Points, in no order, along strands that fork, close into loops and pass close to each other.
In the rows, zero is written as 128.
Two points are linked if the straight distance between their rows is under 122. Some points are linked to none.
(1429): [141  94 151 113  99 162 155 169 134 134  82 125 101 109 153 127 164  61
 135 129 152 147  95 172 149 152 119 133 177 157  91 127]
(1194): [164 143  78 173 139 116 132 168 142 120 134 102 153 149 140  95 102  98
 138 189 123 142 122  47 113 161 186 155 127 130  96 131]
(956): [163 182 120 139 144 141  94 108 120 121 168 149 159 116  85  80 146 154
  65 147 136 126 178 145 131  92 127 123  96  72 108  92]
(660): [ 78  83 151  90 143 129 148 114 149 187 103 132  97 112 173 178 130 147
 125  62 167 124 144  91  96 116 154  96 181  97 133 114]
(840): [102 131  99 117 169 192  96 108 126 124 134 120 102 103  91 116 123 169
 176  99 103 118  98  62 128 132 145 107 122 104 181 150]
(951): [153 151 117 181 132  61  81 143 108 110 162 118 122 159  78 151 113  89
  82 157 118 131 127 114 100 132  94 175  68 174 117 122]
(248): [153 139 133 141 133  75 134 109 121 125 156 152 153 119 110  92 121 121
 108 131 104 121 151 134 157  91  67 124  96 141 111 126]
(1329): [122  88 154  86 114 111 162 132 169 164 114 168 120 154 170 123 100 157
 135 118 140 154 107 206 175 105 144  78 137 147 145 165]
(1146): [123 161 118 167 152  73 126 116 133 109 114 118 152 117 110 132 108 111
 126 142 100 106 108 105  84 137 107 141  98 137  97  73]
(486): [141 181 100 154 153 121  84 121 124 123 147 129 156 114  94  92 156 101
  76 146 122 136 149 117 105 107 133 144  90  93 109  71]
(799): [115 123  97 173 146 119 104 182 149 142 116 148 139 119 114 116 112  81
 110 156 125 171 124  75 135 155 145 124 171 140  65  99]
(133): [162 129 131  78  99  82 148 113 127 115  91 115 131  98 143 165 142 141
 149 107 143 117 121 139 118 124 135 132  83 131 115 108]
(966): [132 111 170 160 106  70 159 106 161 132 146 146 114 143 172 165  79 102
 116  91 144 130 128 106 102 146 100 139 103 131 101 143]
(1229): [125 123 123 109 163 122  58 119 108 101 115  98 112 128 129 139 137 119
 171 124 116 134  67 103 131 108 182 136 119 157 130  91]
(1436): [138 132 133 109 123 110 161 128 109 152 104 135 165 101 117 102 126 172
  97 167  96  89 174 200 140  96  70 121 123 124 116 104]
(1218): [146 126 119  78 127 110 114 108 123 123 105 130 126  83 122 165 124 182
 149  90 109 113 131 119 140 111 131 107  80 117 128 120]
(266): [122 157 107 107 155  88  86 108 139 126 106 167 129  87 121 130 167 108
 106  98 123 127 165 112 137  95 116 116  96 128 145  95]
(1967): [ 84 153 131 127 152 141 119 112  82 147 103 115 126 139 149 171 140 148
 176 126 134 150  98  73  64 148 209 147 185 148 129 122]
(903): [118 110 152 145 124  71 160  94 161 143 140 167 130 142 156 146  59 139
 140  92 116 118 115 132 129 114  88 100 110 139 121 145]
(1413): [106 101 170 134 103 121 150 153 171 133 136 166  98 134 177 147 121  93
 108 114 155 153 133 121 140 164 113 120 165 128 128 150]
(314): [ 89 136 103 123 166 190 109 119 115 130 121  98 122 141  95 138 126 162
 165 126 125 150  85 122 134 139 186  95 192 100 112 126]
(862): [ 95 117 112 129 124 139 132 121  89 152 117 158 146 124 116 144  78 194
 186 108  99 140 120 181 130  71 115 100 114 155 116 134]
(1878): [111 113 128  93 122  84 150 110 173 149 112 190 129 137 163 113 119 132
 139 104 146 167 124 178 167  85 152  92 117 138 166 138]
(230): [159 121 104 171 112 101 148 173 123 141 124 138 155 120 174  98 136  87
 120 166 138 159 125  55  83 166 194 123 123 108  91 117]
(1859): [100 109 151 109 130 114 159 132 170 165  78 150 115 104 171 171 118 118
 107  74 139 114 148 124 126 134 110  81 166  96 103 121]
(56): [162 116 128 145 107 126 181 163 158 106  96 122 124 135 112  98 156  72
 113 177 168  80 138 127 122 179 127 133 183 145 127  95]
(1535): [113  97 142 116 116 172 168 154 134 182  97  98 154  98 222 124 153 107
 128 116  95 126 124 120 127 155  98 130 144 113 118 158]
(1516): [ 97 132 129 137 135 102 113 132  99 138  89 132 138 105 142 185 111 142
 162 102 117 124 105  89  85 124 128 112 137 147  81  90]
(870): [133 103 133 100 120 175 111 153 110 121 103  76 122 140  98 124 140 137
 123 160 151 117 118 182 159 132 142 128 194 120  86  89]
(391): [ 92 124 124  72 135 152 114 106 129 118 139 129 110 121 144 129 161 145
 157 100 133 148 101 118 149 115 148 123 139 127 189 149]
(1642): [151  96 125 131 102 168 175 162 154 111 101 109 106 133 134  88 166  56
 120 155 161 114 109 169 143 169 131 144 173 138 135 125]
(2008): [159  98 176  93  96 139 156 150 133 139  84 102 109 122 173 177 142  98
 155 108 154 120 102 146 134 159 130 124 162 153  77 138]
(1501): [141 142 132 110 117 123 106 124 138  97 149 116 121 131  94 151 137 131
 123 127 127 104 178 126 157 126  76 176  94 166 169 155]
(1014): [160 101 148 167 118 146 156 168 113 147 110  76 144 131 151 122 128 106
  86 167  88 116 131 139 151 195  75 146 133 128  80 165]
(1088): [144 102 113  99  99 167 115 162  90  99 118  87 109 143  91 122 182 128
 134 173 181 126 130 145 134 146 179 146 181 136 134  94]
(228): [106  99 140  98 114 144 122 156 113 132 116 148 111 116 154 141 140 121
 147 102 137 181  90 155 166 113 147  92 157 132  97 130]
(443): [116 155 119 147 135 192  81 101 101 109 152  93 101 158  86 173 104 126
 179  98 123 143  97 171 141 110 143 143 133 136  89 132]
(1619): [175 102 102 139  85 108 149 136 103 114 139 141 130 119  87  54 170  43
  81 149 163 109 123 155 125  92  97 151 118 150 127  83]
(1823): [161 115 126 132 106  99 125 136  91 137 170 119 155 112 103  65 149  87
  82 143 115 129 149 130 150  81  44 157 105 146 110 126]
(1434): [ 97 111 124 137 148 129 150 128 170 157 121 136 145 120 174 115 103 109
 150 102 119 123 108  57 119 131 131 100 161 109 114 119]
(1905): [133  91 146 106 123 158 138 123 133 148 111 115 115 168 147 115 108 131
 131 156 128 119 112 252 183 114 110 140 141 177 146 150]
(281): [142 132 162 140 131 154 137 146 122 139 134 120 147 129 169 119 156 127
  76 151  90  98 183 138 162 161  68 134 117 118 149 182]
(883): [153 145 111 103 117  91 150 110 149 116  82 116 130 108 110 136 133 116
 117 108 132 138 128 184 143 114 119 119  97 107  87  99]
(1829): [100 115 112 150 125 167 109 135 120 137 123 138 102 127 134 184  97 151
 148  74 111 162 112 153 144 141 123  68 138 102  98 180]
(919): [ 83 130 123 111 120 111 132 116 113 131 117 150 122 113 185 134 162 121
 138 106 146 181  95 117  92 120 181 122 127 108 149 117]
(108): [139 126 127  90 126 177 127 122 109 121 131  84 136 103 105 128 119 184
 151 129  93  97 110 168 144 113 104 143 108 117 120 122]
(1497): [109 135 125  87 140 153 123 100 149 127 151 158 115 106 138 119 143 163
 144  94 104 117 145 119 155 104 112 119 105 118 210 168]
(834): [163 104 119 140  77 144 138 146  82 144 120  70 134 128 105 111 125 115
  81 160 122 130 128 213 127 130  80 162 119 125  67 124]
(1330): [154 129 144 150 137  68 133 149 117 128 144 135 162 112 129  97 147  76
 111 138 118 117 132  47 126 130  82 135 115 160 105 115]
(1269): [138 122 114 151 161  97  59 166 126  97 120 110 110 145 120 111 146  96
 105 191 124 130 112  91 100 146 198 149 137 148 153  94]
(877): [ 96 147 123 119 120 167 111 115 140  98 152 119 107 148 106 152 124 157
 145 126 126 124 159 158 150 129 102 173 126 151 192 172]
(540): [128 158  87 155 138 102  71 159 114 129 120 119 137 116 111 129 177  70
  91 149 124 155 135 110  79 129 144 166  95 138 128  81]
(279): [140 140 111 141 133 140  97 102 142 137 163 175 139 129  89 116 104 170
 133 112 101 130 198 141 163  92  98 143  73 147 184 177]
(1492): [168 130 109 140 112 106 119 136 106  98 149  78 144 133  78  98 142  80
 115 157 137 112 117  96 113 127 102 180  92 147 111  94]
(24): [133  88 129  87  97 100 120 154 101 121 120 159 115 117 141 121 144 123
 144 125 153 171 112 173 166  97 141 118 123 162 124 123]
(439): [146 138 134  95 109 168 149 118 123 123 163 124 144 123 116  83 122 195
 124 166  99 108 158 193 149 105 117 174  88 116 183 148]
(1468): [ 97 163 112 125 159 143 138  92 167 138 114 180 128 103 139 111 139 134
 111  88 114 132 147 145 140 102 119  68 128  68 149 129]
(125): [132 140  94 135 145 121 106  82 178 159 105 170 142 134  69 120  88 157
 127 100 118 151 180 197 165  84 141 120  91 124 144 133]
(1684): [ 73 108 163  97 145 129 149  98 123 176 116 127  94 144 178 182 133 140
 142  74 183 149 100 104  71 120 199 117 181 115 126 116]
(166): [ 52 144 148 129 171 108 135  84 123 134 117 140 109 151 152 145 110 171
 138 128 132 117  95  86  53 141 181 128 171 124 184 107]
(1169): [159  70 118  91  83 113 124 136 108 133 128 139 134 129 115  72 132 113
 132 144 155 142 135 203 170  65 118 153 119 175 143 117]
(1512): [145 129 144 160 165  88  83 139 153  80 145 151 106 157 136  76 144  66
  97 170 141 120 113  94 136 140 171 131 121 141 172 105]
(690): [143 143  98  90 146 103  86  89 123 123 117 151 121  89 109 136 117 183
 149 108  99 130 125 134 129  84 165 137  44 126 156 109]
(111): [ 90 158 147  96 131 149 145  96 132 133 100 117 110 129 146 188 148 129
 191  88 146 110 100 142 101 128 131 144 175 159 142 119]
(246): [108  95 152  95 115 136 163 149 134 157 123 141 149 104 203 106 155 127
 117 115 120 137 131 117 139 129 121  91 150  87 139 143]
(1778): [140 139 115  89 128 187 149 126 121 120 122  66 157  95 106  97 143 164
 156 146 107 104  99 142 120 120 134 160 129  94 113  84]
(1741): [109 101 175  93  99 124 149 130 131 154 144 172  90 169 177 158 111 146
 163 108 168 171  80 181 144 108 177  94 150 168 136 164]
(436): [ 69 132 112 141 138 122 124 127 107 134 110 164 133 100 123 150 109 168
 144 109 105 121 135 109 105 113 106  90 139 117 129 106]
(910): [119 153 102 175 120 112 159 149 138 132 116 133 164 112 155 105 139  77
 126 138 127 165 117 100  84 152 147 130 126  99  86 102]
(1776): [ 66 121 128 105 153 159 148  94 101 184 117 121 123 126 169 157 136 151
 158  80 147 162  98  70  60 131 198 119 189 114 139 141]
(1071): [ 93 121 118 120 119 195  97 141  67 155 115 131 109 101 138 188 142 164
 171  72 104 160 129 132 128 123 128  87 148 122 116 175]
(138): [168 107 187 102 101  91 171 129 153 116 131 111 126 135 166 151 131 124
 121 129 155  72 160  88 121 159 105 139 126 130 147 141]
(1228): [ 76 142 112 146 132 152 148 112 101 144 102 155 125 113 124 169  79 186
 179  93 104 119 107 158  91 103 103  79 128 120 112 131]
(1765): [ 98 140 129 100 154 106  93  89 144  94 143 146  98 146 141 133 140 140
 145 124 136 137 109 112 136 122 172 143 112 142 216 136]
(861): [124 169 112 107 130 158 134 121 126 104 142  94 145 101  85  98 148 149
 143 153 121 103 121 120 100 126 129 186 112 109 145  70]
(304): [147 146 155 167 133  81 123 160 147 100 143 174 109 154 104 129 147  61
  83 162 169 114 155 100 125 165 101 140 137 174 140 117]
(1972): [109  92 175 123 137 143 150 135 157 164 140 122 124 142 172 162 118 159
 107 115 144  90 191  60 116 158 134 116 181  85 151 156]
(848): [139 142 108 116 126 123 129  87 181 150 101 159 118 118 121 168 102 156
 135  79 116 131 168 185 155 121 115 108  95 122 148 171]
(403): [113 143 107 152 108 186  87 128 116 100 156  82 114 155  88 155 116 125
 134 126 137 153 125 169 140 135 123 170 135 124 103 134]
(85): [136 131 131 127 126 143 156 134 171 108 129 113 130 134 140 105 146  98
 122 142 137 127 127 142 152 164 130 121 151  96 133 129]
(731): [110 163 115 147 156 112 104 109 147 134 120 192 137 103 123 120 150 101
  88  94 122 135 176 133 150  98  92  89 125 110 124 118]
(1157): [ 99 139  87 134 146 126 139 129 123 173  99 114 142 118 191 134 124 128
 169 136 133 157 103  53  54 134 209 160 167 133 113 116]
(2010): [121 143 152 117 121 139 136 139  93 142  81 137 112 120 124 182 115 102
 168  84 118 144 100 191 150  90 117 102 156 159  42 113]
(531): [104 159  92 122 162 121  91 117 108 131  90 131 136  62 110 134 139 152
 142 110  85 118 110  92  81 104 150 136  84 117 128  68]
(244): [110 144 129 132 158 157  63 113  87 115 132 116 100 151 103 154 124 105
 174 107 127 152  71 152 149  88 185 120 150 146  90  94]
(693): [101 147 120 131 149 172 127 114 163 106 156 125 131 135 114  88 141 126
 116 141 117 126 136 143 158 129 121 123 153  82 161 129]
(778): [168 134 152 117 115 156 165 124 133  97 161 105 145 141 140  75 147 130
 114 166 115 100 143 162 156 129  99 150  94 108 174 156]
(178): [145 137 105 100 142 131  56 109 107 101 118  84 120 118  91 143 135 135
 147 122 127 131  97 130 124 101 165 156  96 130 105  75]
(888): [114 104 108 139 134 156  99 112 127 134 169 152 134 147  88 103  66 187
 150 126  93 130 157 160 173  81 101 126  99 144 175 173]
(1872): [179  73 151  87  90  94 145 154 104 125 114 127 117 122 135 115 152 115
 109 159 139  98 159 175 173 131  79 142 120 183 151 147]
(967): [104 167 100 131 175 115  85 106 135 131 109 159 138  74 135 107 164 112
 122 104  93 120 134  77 103  98 136 126  95 112 160  87]
(932): [135 131  89 139 105 145  85 111 125 124 144 111 122 131  88 147 100 129
 113 100 123 163 139 186 150 107 102 151  96 123  88 142]
(1590): [123 112 138 108 124 148 127 126 132 127 120 123 109 160 113 136  99 139
 144 133 141 140  98 232 177  98 126 111 162 149  99 122]
(1057): [156 123  99 114 124  87  98  92 162 121 127 150 130 142  96 104 107 128
 124 124 144 160 143 188 173  88 157 135  83 138 136 120]
(1566): [194 163 133 161 107 142 117 136 113 106 192 122 142 160  89  97 159 104
  61 155 149 129 191 145 144 123  88 159  83 119 132 172]
(114): [168 116 107 125 120 123 136 159 143 111 113  90 129 146 148 119 129 103
 164 165 157 126 107  53 120 171 198 153 141 145 122 131]
(1180): [ 81 139 137 131 125 156 156 137 102 153  80 140 126 120 143 178 106 147
 161  92 107 128 106 193 119 106 100  89 164 135  74 122]
(1736): [105 136  89 152 111 150 156 162 136 162 107 118 171  98 167 132 141 109
 145 117 112 174 135  91  95 154 141 130 150  98  80 133]
(1084): [132 172 122 129 141 101  96 104 146  90 142 135 115 133 128 137 157 115
 119 137 135 127 147 114 111 144 155 158  89 125 178 118]
(366): [146 145 141 150 146  65 142  87 146 119 146 166 148 137 118 122  73 153
 126 122 102 106 140 125 139 114  91 104  89 133 122 133]
(1616): [181 182 113 147 142  88 116  78 136 167 135 172 170 110  70  89 126 142
  94 115 114 135 186 163 129  62  96 151  57 139 112 118]
(687): [149 126 136 138 112 122 137 134 135 115 173 158 142 149 139 105 120 154
  99 152 121 154 172 178 173 131 123 105 109 102 143 175]
(1844): [112 125 104 117 169 225  93 128 102 146 108 106  79  96  62 122 109 171
 200 104 110  96 108  87 118 131 114  93 146 113 163 155]
(1915): [171  93 124 124 102  72 135 115 128 139 130 158 151 142  90  59 111 116
 111 154 146 143 150 195 170  73 121 134 103 157 127 113]
(1862): [103 147  82 151 137 142 164 126 161 175 114 123 153 114 189 125 107 118
 155 121 122 146 132  45  79 138 174 142 156 102 110 133]
(1925): [116  89 113 120 121 152 118 118 114 167 131 148 153 125 120 119  86 181
 185 104  84 145 132 184 161  66  95 126 100 181 157 175]
(297): [144 118 138 149 100  64 146 131 116 101 133 143 124 145 119 146  95 125
 135 147 144 136 107 155 121 140 116 134 103 165  97 118]
(843): [191 104 145 156  98  94 171 168 120  99 133  98 134 142  99 117 123 102
 108 167 138 104 125 101 131 185 114 128 129 131  83 138]
(1603): [119 114  94 166 116 129  96 158  93 120 166 110 162 118 108  93 120 105
 105 139 109 174 113 107 133 117 114 135 107 110  74 104]
(782): [150 116 106 181 132  94  97 178 107 127 153 140 146 123 108  87 134  71
  80 161 119 177 116  81 129 141 137 119 111 119  68 103]
(1278): [136 125 143 123 116 129 143 133 145 116 125  84 143 123 153 161 119 115
 164 106 123 103 127  48 112 153 106 170 120 149 125 145]
(1381): [ 98 114 159 106 124 153 174 107 165 158 145 113 114 154 179 163  98 168
 146  88 134 115  86 143 108 129 137  82 142  99 135 159]
(106): [159 157 134 160 132  86 158 118 142  72 138 126 135 158 111 101 126 107
 114 178 150  91 119 128 101 160 146 132 110 115 134  88]
(425): [162  97 152 100 101 112 116 164 122 112 140 117 118 126 128 134 163  98
  98 139 132 113 175 126 181 145  70 156 116 171 153 168]
(1961): [149 154 112 126 115 102 138 104 128 162 118 145 164 103  72 121 105 167
 103 134 102 118 190 194 129  85  83 150  89 131 106 113]
(894): [143 103 149 167 136  80  81 201 119 113 119 157 103 140 150 122 138  76
  90 191 134 132 115  61  74 164 190 141 139 173 151 113]
(1541): [ 73 154 145 112 165 113 127  89 130 121 137 162 114 147 127 141 133 189
 109 140 141 121 142  85  97 157 179 107 175  95 197 124]
(1424): [ 98  93 169 113 130 136 141 118 139 140 159 111 109 152 167 171 103 168
 137 100 154 111 142  52 100 142 156 134 142 105 162 152]
(1701): [170 122 142 145 106  97 146 132 130  90 169 172 123 155 145  94 140 124
 102 156 161 146 148 152 152 143 168  93 102  99 150 151]
(236): [ 71 129  93 133 149 161  90 110 137 116 148 145 105 140  99 121 129 144
 114 118 132 168 129 159 160 115 145 109 158  98 154 129]
(1147): [ 90 146 143 102 156 108 128  97 101 107 124 122 122 148 145 131 128 175
 170 149 130 127  58 116  81 122 198 125 141 133 166  94]
(744): [ 99 130 120  98 174 175 133  99 175 147 118 121 111 119 123 117 117 157
 166 105 119  85 114  40 125 139 146  97 163 104 197 153]
(790): [149 100 141  92 110  98 149 149 114 147  90 137 136 105 136 115 148 129
  91 152 124 109 161 199 167 114  81 118 134 146 117 114]
(289): [ 86 146 135 119 157 158 158  83 190 144 142 128 107 144 147 135 104 159
 139  90 133 108  98  92 102 141 150  84 142  78 177 148]
(933): [158 128 121 158 117  65 107 158 118 116 137 172  97 141  77 126 150  49
  71 163 167 127 138 135 111 130 102 157 109 193 136  92]
(1837): [106 139 140 130 133 150 139 116 130 106 142 111 125 138 119 167  85 193
 168 122 105  93 110  94 112 146 119 122 118 117 146 143]
(13): [ 66 142 119  99 151 150 110  80 101 137 128 155  91 140 124 164 133 168
 164  84 136 158  89 132 115 116 165 101 159 140 179 159]
(1399): [ 81 133 153  84 123 145 141  85 123 158 147 150  92 163 161 182 124 171
 164  77 159 161  96 160 115 112 176 103 159 151 171 179]
(930): [133 116 171 147 141 112 146 131 132 161 118 156 142 117 170 124 129 119
  79 128  88  93 175 145 167 139  40 104 142 135 124 165]
(457): [114 139 146 164 126 104 125 109 149 119 145 124 124 139 153 180  91 124
 133  94 120 108 139  60  83 153 106 153  91 131 133 145]
(1906): [131 119 119 123 109 118 123 157 102  87 135 124 114 145 103 122 170 131
 119 177 171 131 137 122 123 160 179 133 145 129 160 104]
(1521): [138 121 119 142 106 138 113 155 120 132 129  82 138 128  80 133 134  97
  86 150 127 116 148 155 137 141  59 165 150 143  84 112]
(1303): [101 119 104 132 157 220 104 132 131 154  93 106  99  95 110 136 128 149
 151 104  94  96 138 124 137 147  86 103 156 107 160 163]
(699): [160 136 115 158 132  97 117 157 115 130 151  91 160 124  78 108 140  76
 102 147 110 122 137  57 126 133  70 166 112 153  88 114]
(1000): [144 145 122 171 122  90 161 152 145  95 100 133 120 152 107 126 139  86
 116 181 172  95 123 114  78 185 162 134 155 144 123  71]
(630): [128 113 132 128 109  84 145 158 121 121 112 145 139 100 127 106 155  69
 118 136 138 128 123 120 129 123  79 139 141 165 105  87]
(1631): [ 98 129 105 175 148 135 101 151 152 124 126 131 135 126  86 115 110  84
 101 134 123 142 131 112 148 140  97 126 174 129  75  95]
(647): [147 144 114 158 105 148 109 135 121 115 187 133 142 147 108 110 128 131
  72 143 120 160 187 173 157 124 100 144  93 101 126 171]
(905): [ 95 130 102 129 175 123  94 122 104 148  72 126 130  90 138 145 117 152
 174 106  97 117  85  62  80 108 169 100 132 126 112  87]
(2014): [146  97 107 131  79 143 126 153  76 125 151  93 156 119 111  84 126 125
  98 152 125 156 116 174 136 102 103 141 112 100  71 109]
(1927): [150 125 114 106  94 160 129 126  99 125 160 109 152 122 101 111 104 210
 133 158 106 138 143 196 140 100 132 155  84 103 128 133]
(469): [122 126 158 108 106 135 174 109 156 107 147 107 121 163 172 140 108 133
 174 113 138 120  74 154 126 133 122 129 121 139 147 156]
(588): [146 100 165  80 107 131 141 127 140 140  90 114 100 130 172 172 139 107
 150 101 135 109 112 190 163 139  92 140 140 183 122 159]
(594): [123 112 140 130 126 108 117 146 129 117 117 119 107 150 174 132 143 101
 150 147 164 139  98  58  88 162 203 157 149 152 162 120]
(19): [ 89 140 133 101 141 118 169  86 183 161 113 183 127 121 166 120 112 145
 133  86 124 116 127 163 136  90 113  72 132 106 172 140]
(641): [189 177 155 164 140  79 170 112 133  98 133 146 159 139 133  89 151 110
 103 161 154  88 142 106  93 147 134 102 113 105 109  93]
(2044): [189 170 118 172 136  50 108 109 114 129 157 128 130 155  59 125 126  93
  61 158 136 124 149 140 105 116  95 157  75 146  97 107]
(31): [118  89 121 124 116 142 104 150 122 128 149 146 118 126 143 143 113 147
 118 106 114 184 119 157 182 128 132  83 125 104 103 171]
(769): [131 110 139 125 124 150 131 130 117 117 140 104 134 136 127 157  89 179
 146 125  87 113 120 153 155 139  90 112 114 128 120 170]
(343): [156 112  93 125 109 152  94 176 122 132 111  87 129 111 110 143 164  78
 134 129 149 167 131 104 144 151 151 159 148 148  75 121]
(610): [158 116 159 127 119 176 148 152 124 111 144  82 136 142 164 107 152 136
  91 171 105 104 153 149 164 175 113 148 103 101 166 188]
(560): [105 109 152 104 143 115 155 126 140 157 136 157 159 101 195 102 148 127
 131 107 128 118 141  53 118 105 127  94 150  93 149 113]
(1754): [135  92 140 136 118 183 143 157 102 155 109  77 140 124 192 136 140 114
 119 132  82 139  98 164 155 170  98 133 115 126  90 174]
(1079): [136 112 176 127 148 148 150 146 169 148 130 117 146 135 175 126 122 129
 113 132 123  74 180  46 147 157 104 121 169 113 153 173]
(1721): [118 147 132 139 154 135 128 130 125 102 144 110 152 125 109 130  98 178
 156 148  95  89 125  43 113 144 133 140 111 116 146 117]
(1414): [176 181 132 184 144  97 103 128 119 117 182 151 148 154  87 110 154  95
  62 146 140 143 168 120 127 128  87 134  93 130  98 138]
(527): [135 121 136 111 113 142 113 146 101 122  90 107 111 125  97 153 125 114
 135 118 146 140 110 199 161 106 126 121 163 142  41  91]
(1294): [163 138 195 131 133 129 167 151 159 112 130 104 146 156 145 130 136 126
 106 161 143  58 186  66 139 173 100 137 155 128 152 164]
(1984): [ 95 141  88 139 113 131  96 117 116 127 137 149 132 116 108 141 118 132
 139 105 121 167 141 173 130  91 107 155  97 151 127 122]
(55): [119 113 137 136 154 119  81 150 121 122 115 117 115 139 157 146 123  97
 171 128 125 149  73  62 120 138 184 140 146 174 111 112]
(218): [150 151 106 130 114 133 105 131 134  90 156 117 122 138  99 114 178 105
  97 150 162 137 165 140 129 146 151 154 108 106 157 114]
(427): [140 137 131 143 120 124 147 121 148 112 118  81 133 125 123 160 113  97
 152 104 106 114 106 111 128 162  75 158 124 151  89 145]
(964): [192  92 133 137  90 116 152 153  94  94 152  71 138 138  84  89 134 103
 104 172 132  99 119 123 143 141  93 157 105 139 105 135]
(1659): [110 130  86 133 166 158  96 139 128 155  95 115 124 126 129 153 112 140
 170 120 124 157  98  71 131 144 202 100 187 122  89 125]
(916): [168  94 154 152 101 126 172 175 131 140 109  85 140 135 144 144  99 113
 129 153 117 123 113 105 131 196 110 129 159 133  49 157]
(1459): [130 135 142 104 121 116 143  82 177 149 123 148 108 118 157 189 102 171
 131  70 136 103 164 126 110 132 127 108  99  95 155 156]
(1215): [122 139 104 170 130 157 120 149 166 111 132  90 131 149  85 115 116  74
 110 153 142 130 129 142 139 163 101 166 179 131  88 108]
(718): [196 104 186 145  82  79 182 145 137 104 143 131 108 155 136 141 120 108
  88 148 159  91 155 114 130 186 106 123 122 136 123 171]
(1302): [176 186 139 133 145 143 107 112 126 113 181 171 155 141  95  88 157 180
  81 155 147 122 206 163 148 101 121 127 100 106 141 132]
(1860): [131 167 142 121 134 165 141 109 136 139 166 183 131 101 127 114 122 195
 135 109  90 100 184 131 135 111  95 140  82 115 204 180]
(1337): [ 84 149  92 108 160 142 117  96 142 132 126 169 118 112 120 107 132 167
 123 101 112 159 112 148 144  94 162  69 118  70 167 128]
(199): [ 56 131 109 154 155 179 130 112 104 160 121 148 108 108 127 136 108 170
 164  95 116 134 123  52  64 146 137  99 161  97 177 160]
(2021): [124 122 113 181 141 153 130 129 135 110 150  88 148 131 102 115  87 105
 144 115  79 122 106  89 146 139  65 142 121 129  89 155]
(1375): [ 95 148 157  86 146 146 151 100 108 128 137 104 121 165 136 146 132 171
 185 133 145 126  53 120 105 133 196  99 181 133 146 123]
(1611): [126  94 171 101 124 171 139 139 135 145 119 112  97 158 185 144 129 113
 142 128 121 121  79 205 182 140 105 124 143 178 141 173]
(327): [118 106 131 124 109 190 125 169  81 150 121  92 141 111 166 161 143 148
 157 109  90 157 110 140 139 145 130 111 147 114  82 165]
(632): [119 150 144 132 114 135 153 110 166  82 155 118 114 171 130 142 108 140
 140 137 138 119 131 161 143 154 121 154 115 129 176 172]
(400): [118 129  96 164 135 142 113 138 115 112 148  95 156 117 125 113 111  99
 159 114  88 157  86  77 121 127 115 151  97 132  88 128]
(982): [187 152 158 128 121  94 188 122 109 111 140 149 172 123 126  72 159 143
 101 176 138  82 160 160 124 117  98  99 117 112 118 102]
(1856): [145 170 123 141 146 146 142 133 130 113 154 113 176  99 105  92 140 140
 129 148  93 101 144  71 115 133 110 151 101 105 123 105]
(1339): [172 151  98 125 134  77  86  80 139 127 134 140 137 117  96  90 128  99
  91 121 128 145 147 161 142  71 130 152  51 131 123 102]
(1939): [ 86 128 126 107 143 175 110 115 108 135 127 125 104 163  91 146 106 182
 147 134 135 134 108 219 163  95 151  93 190 133 127 123]
(1417): [115 145 165 108 148 116 156 104 145 125 146 140 131 151 162 111 154 157
 117 154 166 111 151  62  96 157 197 120 161  81 192 123]
(334): [ 86 160  80 157 121 119  84 129 110 121 125 133 127 112 111 138 148  92
 116 120 127 172 124 159  93 103 124 167  96 140 111  87]
(543): [125  86 147 156 121 101 120 175 107 122 107 152  89 140 182 118 139  88
 121 175 159 138  96  60  52 159 225 154 166 169 163 114]
(1944): [ 95 145 139  89 152 164 129 107  98 116 130 108 115 158  95 145 128 189
 172 138 136 124  77 168 138 116 176  95 181 125 132 108]
(33): [166 106 114 145 104  74 148 152 117 113 106 139 110 110  91 104 161  37
 103 145 161 117 101 121 111 138 107 150 120 175 104  80]
(301): [ 77 144  87 147 160 207 133 132 124 174  94 135 116  82 105 119 123 158
 166 112 102 113 152  68  87 151 108 111 178 103 173 163]
(1654): [141 126 135  96 129  96 154 116 172 135  66 128 119 105 141 155 121 110
 112  80 129 128 119 152 152 129 118  87 123  95  80 120]
(1628): [ 84  91 148 115 139 114 139  94 143 175 130 165  94 119 171 179  98 163
 120  59 154 110 167  96  93 104 128  92 130  95 153 131]
(631): [172 111 139 159 115  88 122 147 120  76 154 170 100 155 152  90 150  88
  95 160 164 131 117 102 123 156 202 109  95 118 172 134]
(1187): [ 92 134 120 126 128 106 118 142 108 109 136 140 136 125 120 140 139 157
 130 151 130 132 138 117 118 139 138 123 145 123 138  98]
(387): [141 109 174  94 100 122 156 125 135 114 130  84 121 142 162 185 125 152
 160 114 157  87 138  72  96 156 137 163 125 136 145 140]
(1910): [144 145  95 129 132 104 104 110 132 100 104  94 129 122  96 114 127 102
 115 130 137 144  92 156 117 116 159 139  89 105  84  67]
(1358): [188 116 113 135  72 117 135 141  75 150 163 138 154 130  90  56 162  88
  49 165 158 116 166 173 121  73  76 147 114 128 121 113]

A tip is a point with one link. Name the tips that can be reached along the links from each point below, in the order of the rows.
(166) => (1659), (982), (1417)
(1829) => (951), (690), (304), (1302), (199)
(439) => (930)

How many points has the smallest loop of links through each point below? Write - if it is on no loop.
(457) => 19
(1611) => 23
(782) => 8
(1071) => 24
(870) => 9
(1860) => 14
(1837) => 7
(905) => 20
(425) => -
(1079) => 6

A fork is a point with three links, a tip a point with one. Leave the first point through the second and follow the links. Name the first fork or tip that comes.
(289); (1381) => (1057)
(1302); (956) => (1229)
(1961); (1436) => (199)
(951); (2044) => (594)
(1229); (244) => (1302)
(543); (894) => (951)
